Points, in no order, along strands that fork, close into loops and pass close to each other.
Two points are linked if the straight distance between their rows is under 74.9. Some points are linked to none.
J954: [ 37 -17  32  22  38  25   9  -8 -24 -15  19  15   0 -15 -28 -18  14 -11
 -14  -7]
J113: [-59  29  14  -2  24 -13  23 -17  -1   8  27 -32 -18  41 -10   5 -53  13
  28 -20]
J103: [ 10 -16 -18 -22 -84 -28 -17 -27  41  11   4 -20   5 -20 -25  -2  18  24
 -58  -7]
J989: [-11  45  -6 -50 -21 -51 -30  -5  20  -5 -14 -35  -1  -8 -21 -15 -11   9
  27  11]
J72: [-53 -22   5 -15  -6   3  27 -10   1  -9  48 -21 -27   5  -3  31  -8  18
 -51 -22]
J515: [-43 -16  23  30  19  29  33 -11  -2  12  12  33 -36  36 -18  -2 -51  20
  21 -14]
J53: [ 23  22  43   5  34 -10  19   6   3  -6  -4 -18  12 -12 -22 -13 -14   5
  21   4]
J355: [ 38 -32 -68   4 -89  17  -7 -19  -3   3  -7  -8  17 -29  26 -29   6  38
 -34 -11]
J994: [-37   0  32  18  16  11  36   6  20   5  -6 -10 -25  34   0  35 -19  18
 -28   5]
J386: [-51  13  18 -39 -15 -25   4  -1   3   7   9  16  -7   0 -15  16 -14  14
  -9   6]
J818: [ 28   0  50  28  39  15  44  -9   1   4   5 -23  14  -4 -18   1 -10 -15
   9   2]
J743: [ 51 -20 -11 -20 -12  22 -30 -18 -22  23 -12  25  14  -3  14 -13  48 -24
 -53   2]
J156: [-51 -15  -5 -35 -33 -10   2 -27  11 -16  52 -28 -33   2 -25  32   5   4
 -38 -24]
J828: [-55  23 -18  28  19  -1  27   1   0  14  18  22  -7  46  29  24 -44  11
  37 -19]
J244: [ -5  -6  30 -26  -8 -22  35   7  26   1  11 -38  10 -14 -12   9   2  -5
 -50 -10]
J751: [-31  24   8 -28   0 -15  17   7  -2  13   2  48   9   4   3  15 -16  -2
 -10  -7]
J883: [-32 -23  -5 -39 -58 -19 -22 -23  33 -19  24 -20 -24 -16 -38  29  19  10
 -39  -4]
J198: [ 33 -24 -51  -4 -90  -5 -15 -17  29   2   8 -25  20 -24   0 -13   7  47
 -42 -13]
J990: [-66  -2  23 -17   3  -3  26 -15   6   4  16 -28 -32  29  -4  35 -13  20
 -34   1]
J288: [-24 -33   9  32  16  38  42 -23 -11  -2  47   8 -41  16 -14  14 -21  26
 -31 -31]
J881: [  3  17   4  61  24  16  37   6  30   1   6 -33   7  48  18  21 -15 -22
  32  -8]
J430: [-27 -35   0 -15  -5 -21  14  28 -21 -13  13  -8  19 -39   8   1  11 -12
  -3   7]
J762: [  7 -30 -30 -18 -74 -21   6 -12  -1  19   5  19  30 -34   7 -11   6  13
 -32  -1]
J934: [ 36  51 -17  26  24 -13 -11  22  22  -6 -17  -8  25  24  20  18  24 -19
  19  -3]
J692: [  8  42   4  36  18 -20  24  15  46 -12  12 -43   4  28  -2  12 -15   0
  31  -7]
J729: [ 28 -12  -3 -21  -2  14  24   3  31 -24  60   1   7 -23 -10  24   4   3
 -31 -57]
J51: [ 43 -19 -26 -25 -28  37 -43 -19 -36  10 -38   5 -10  -3  29 -30  39 -13
 -47  24]
J975: [  6  -2  -7 -41 -54 -18 -38 -14   5  -9 -39 -25 -34 -33 -22 -29  -8  42
 -34  28]
J855: [ -7  -4   2 -38 -23 -25 -27   5  -5 -20 -18 -10 -28 -47 -25 -13  -5  38
 -12  34]
J510: [ 32 -14  18  10  19  40  40 -12  20 -20  60  -1  -4  -5 -14  26   4   1
 -34 -52]
J415: [  1  11 -29  19   9   2 -57  10 -28 -14 -19  13   4  -2  28  15  26  -5
  56  32]
J627: [ -9  18  43 -33   1 -34  17  -5  25   0 -13 -39   6  -1 -23  -1  -4   1
 -23   4]
J618: [-28 -20  -5 -23 -33 -30   4  15   6  10 -30  26  20 -24  21  23   7  -3
 -26  23]
J801: [-46  23  34  -2  10 -19  12 -10   9   0  26 -32 -18  20 -33  -3 -26   8
  32  -4]
J12: [ 36 -32 -34  -9 -38  31 -32  -3 -17  -5 -49  13 -15 -21  24 -16  24   9
 -49  24]
J643: [ 37 -25   9  -1  24   9  -2  16 -30 -15   4   0   0 -33 -10 -22  25  -4
 -18   2]
J939: [-27 -25  -8  49  33  42  22 -24  -5  37  -2  12 -18  64  24  -6 -30 -26
  35 -18]
J171: [-21  16 -14 -11  -5 -36   4  34  17 -13 -12 -24  31 -10  29  19  -5  -6
  28  12]
J760: [ 25 -20 -18 -18 -44  -2 -19   7  10 -13 -46  -4 -22 -37   3 -15   5  32
 -52  28]
J611: [-23  37 -15  40  -2  -5 -15  26  32 -14  -3  34 -14  20  -2  28 -16  22
  41  14]
J357: [ -5  16 -16  53  22  29 -28 -32  14  29  23  30   3  54   3  -8  -4 -46
  58  -9]
J397: [ 39  22   6   7  35  12 -43   4 -32   7 -25  -3  17  10  20 -17  31 -18
  20  13]
J775: [-30 -14  20  15   1   5   1  22 -11  -8   1  42 -29 -13 -31  -1  -8  29
  22  18]
J728: [-18  15   3  14   9  -4 -24  28   1  -8 -26  42 -17   3  -7  12   2  30
  33  26]
J174: [ 47  30  -8 -22  13  23 -19  15 -31 -16 -49 -11 -22 -11  19 -28  -9  21
  20  19]
J895: [ 10  12   8  47  32  34 -47 -37   5  33  27   7  16  40  -6 -29   5 -50
  60   7]
J876: [-54 -23   6   2   4 -10  19  23 -14  -9  17  -8   4 -10  11  23  -5  -5
  10  10]
J296: [  4  -6 -22   3  10  13 -50  22 -35 -17 -45   4 -12 -25  29   2  18   9
  37  45]
J27: [ -6 -24  20   3  22  10  28  15 -12   0  11  -4  17   0  11  13  25 -32
 -31  -9]
J741: [ 14  14   7 -29  -8 -20  -9  23  12   5 -47   7   6 -15   3  -5   0  18
 -18  21]
J434: [ 56 -19 -24 -33 -16   1  12  -6 -37  17  -6  10  29 -24  11 -45  10  -8
 -39 -19]
J346: [ -1 -39 -13   3  -5  12 -41  15 -40 -21 -29  12  -7 -39  15   1  32   1
   0  37]
J545: [-39  25 -10  26  24   6  34 -20  11  18  17  -7 -17  57  16   3 -63  18
  33 -33]
J57: [-24 -29  11   8   0   0   4  12 -17 -26  39  39 -24 -23 -36   4  -8  25
  -2  -8]
J311: [ -2 -31  23  44  32  43  54 -32  -7  14  19   4 -27  34  -2   9 -29   2
 -26 -24]
J45: [ 16  -6   6 -11  18  14 -28  -7 -34  19   2  31  20  -4  11  -9  42 -35
 -26   2]
J414: [-15 -12   5 -29 -66 -38 -14 -18  33  19 -22 -19   5 -14 -29 -12   9   6
 -57  10]
J323: [ 59 -25 -46 -15 -52  14   5 -20 -23  13 -17   5  15 -18  17 -40  14  15
 -45  -7]
J286: [ 28  -9  -4 -13  16  19 -41   3 -43   1 -31 -20   9  -7  23 -26  33 -21
   3  22]
J894: [-48   5   8 -53 -45 -42 -24 -19   5   5  -9   2 -12 -13 -32   8  -4  11
  -6  17]
J502: [-35  40  14 -21   0 -35 -13   4  18 -13  15 -30  -5   3 -29   0 -16  14
  45   3]
J901: [-29  41 -30  53 -13 -27  -2  18  48 -18  22  -9 -19  22 -14  24 -18  20
  31   4]
J837: [ 41 -40 -22  -8   1  23 -33  11 -32 -15  18   6   1 -36   7 -12  47 -17
 -24  -4]
J162: [  8 -22   5 -12  -6  -3  33  11  18  -2  17  -5  11 -10   9  22  21 -15
 -58 -18]
J866: [ -2 -19 -13 -24   2 -19  -2  29 -24   4 -26 -10  33 -25  33  -8  19 -23
   7  13]
J204: [-36 -38  -1  17   6  29  27  -4 -18 -18  59  33 -33  -6 -21   7 -11  16
  -6 -23]
J747: [ 25  -5  11 -26 -10 -14  11   7   8 -12  25  16  -6 -36 -23  -5   6  19
 -40 -10]
J861: [-36  -3   6  23  22  16  -3  15 -15  11  -7  36   8  38  11  24   5 -24
  29   0]
J961: [ -7  -2  22 -32  22  -6  48 -15  -5  -9  42   4  12 -19 -11  -2 -14 -11
 -41 -39]
J739: [-11  -1   8 -23 -18 -12  11  13   2  15 -12  45  18  -3  13  17  11  -9
 -35   3]
J104: [ 62  39   9 -17  33   2  -6  -1 -30  -2 -25  11   5  -7   3 -25 -10  16
  18   1]
J967: [ -1 -28   1  37  40  55  35 -54   4  41  -4  18 -17  51  20 -17 -56 -40
  34 -29]
J315: [-27  -9  11   8  21  21 -19  -2 -33  17   4  43   9  14   9  10  31 -31
   7   8]
J95: [ 42 -31 -30 -12 -12  22 -23   5   0  -8  33  22  18 -24  10  10  40 -12
 -17 -37]
J476: [ -7   5  -3 -30 -12 -24 -33  20 -18 -23 -20 -12 -11 -39  -2 -10 -10  34
  27  34]
J14: [ 25  26 -37   4   8 -14 -26  27   4 -10 -42 -16  19  -1  42   7  23 -14
  24  10]
J214: [ 28  41  31 -31  11 -36  11   4  23   4  -8 -35  14  -7 -14 -11 -19  12
  12   6]
J868: [-14   2 -27  56  16  34   1 -10  22  22   8  25 -16  66  14   6 -17 -31
  49 -10]
J445: [ 42  31   0  -3  16  -6 -16  26   6 -18 -43 -28 -16 -15   3 -17 -11  36
  21  26]
J210: [ 21 -24  36  33  46  30   2 -22 -31   6  16   8  15  -2 -19 -26  15 -37
  15   1]
J636: [-53   5  -9  11  12 -20  16  34  -2 -17  10 -22  18   6  29  26 -11  -8
  51   5]
J923: [-19   7 -16  28  17   0 -23  26  -6  -1 -12  16  14  11  24  26  27 -20
  48  18]
J815: [ 20  10 -34  73   8   9   0  11  27  -6  18  -4  -3  29  -3  -3   1 -30
  55  -9]
J410: [  9 -14  24  47  41  33 -21 -16 -17  13   6   5  14  21 -24 -40   0 -35
  53   2]
J482: [ 37   4  10 -40   3 -16  28  -7 -15  13  -1  22  38 -24  -1 -32 -10  -9
 -33 -27]
J766: [ 48  36  14  27  27  -8   3  23  16 -13 -15 -30   1  -1  -7 -14  -5  20
  38  16]
J255: [-39  34   4 -61 -33 -48 -33 -19   9   8 -21 -16  -5   3 -39  -4  -4 -10
  16   9]
J610: [-36  -3  -9 -36 -58 -50 -17  -6  21  13 -32   5   8 -26   7   8 -11  12
 -10  31]
J470: [-26  12  23  30  28  22  30   7   5  11 -11  23  -7  40   8  25 -12  -6
   5  -2]
J158: [ 48  26  25 -29  33  -5  16  -8 -26   3 -15  24  21 -18  -5 -29 -13  -5
  -1 -16]
J195: [ 31 -15 -19 -28 -27   5   8   8  21 -10  38  27   7 -28 -11   4  18  11
 -34 -41]
J945: [ 44  37   3  27  43  10 -28  -4  -4   6 -10 -13  26  23  14  -1  19 -30
  35   1]
J838: [ 22   6  36  48  43  22  44 -17  10  10  -6 -23  13  28   9  13 -16 -30
  34  -7]
J221: [-11  44 -14  59   0 -16  24  -4  55  -7  25 -31 -27  45 -14  16 -31   7
  23  -3]
J673: [ 26  -4 -23 -19  -4   0 -24  21 -20  -3 -52 -22  24 -13  40 -26  21 -19
  12  24]

How many points has the smallest loop of links through each point below? Write 0 if it is on no loop.
J739 | 6
J286 | 6
J51 | 0
J198 | 0

A fork is a point with three links, a tip a point with one. Leave the first point through the second and follow the links. Name the first fork or tip that comes.
J881 / J692 | J311
J855 / J975 | J861
J728 / J611 | J53
J868 / J357 | J195
J174 / J104 | J414
J837 / J643 | J967

A tip is a point with one link. Name the tips that can be reached along the links from each point below, in the order of the rows.
J286 | J171
J990 | J883, J346, J476
J357 | J510, J747, J967
J162 | J27, J311, J414
J989 | J828
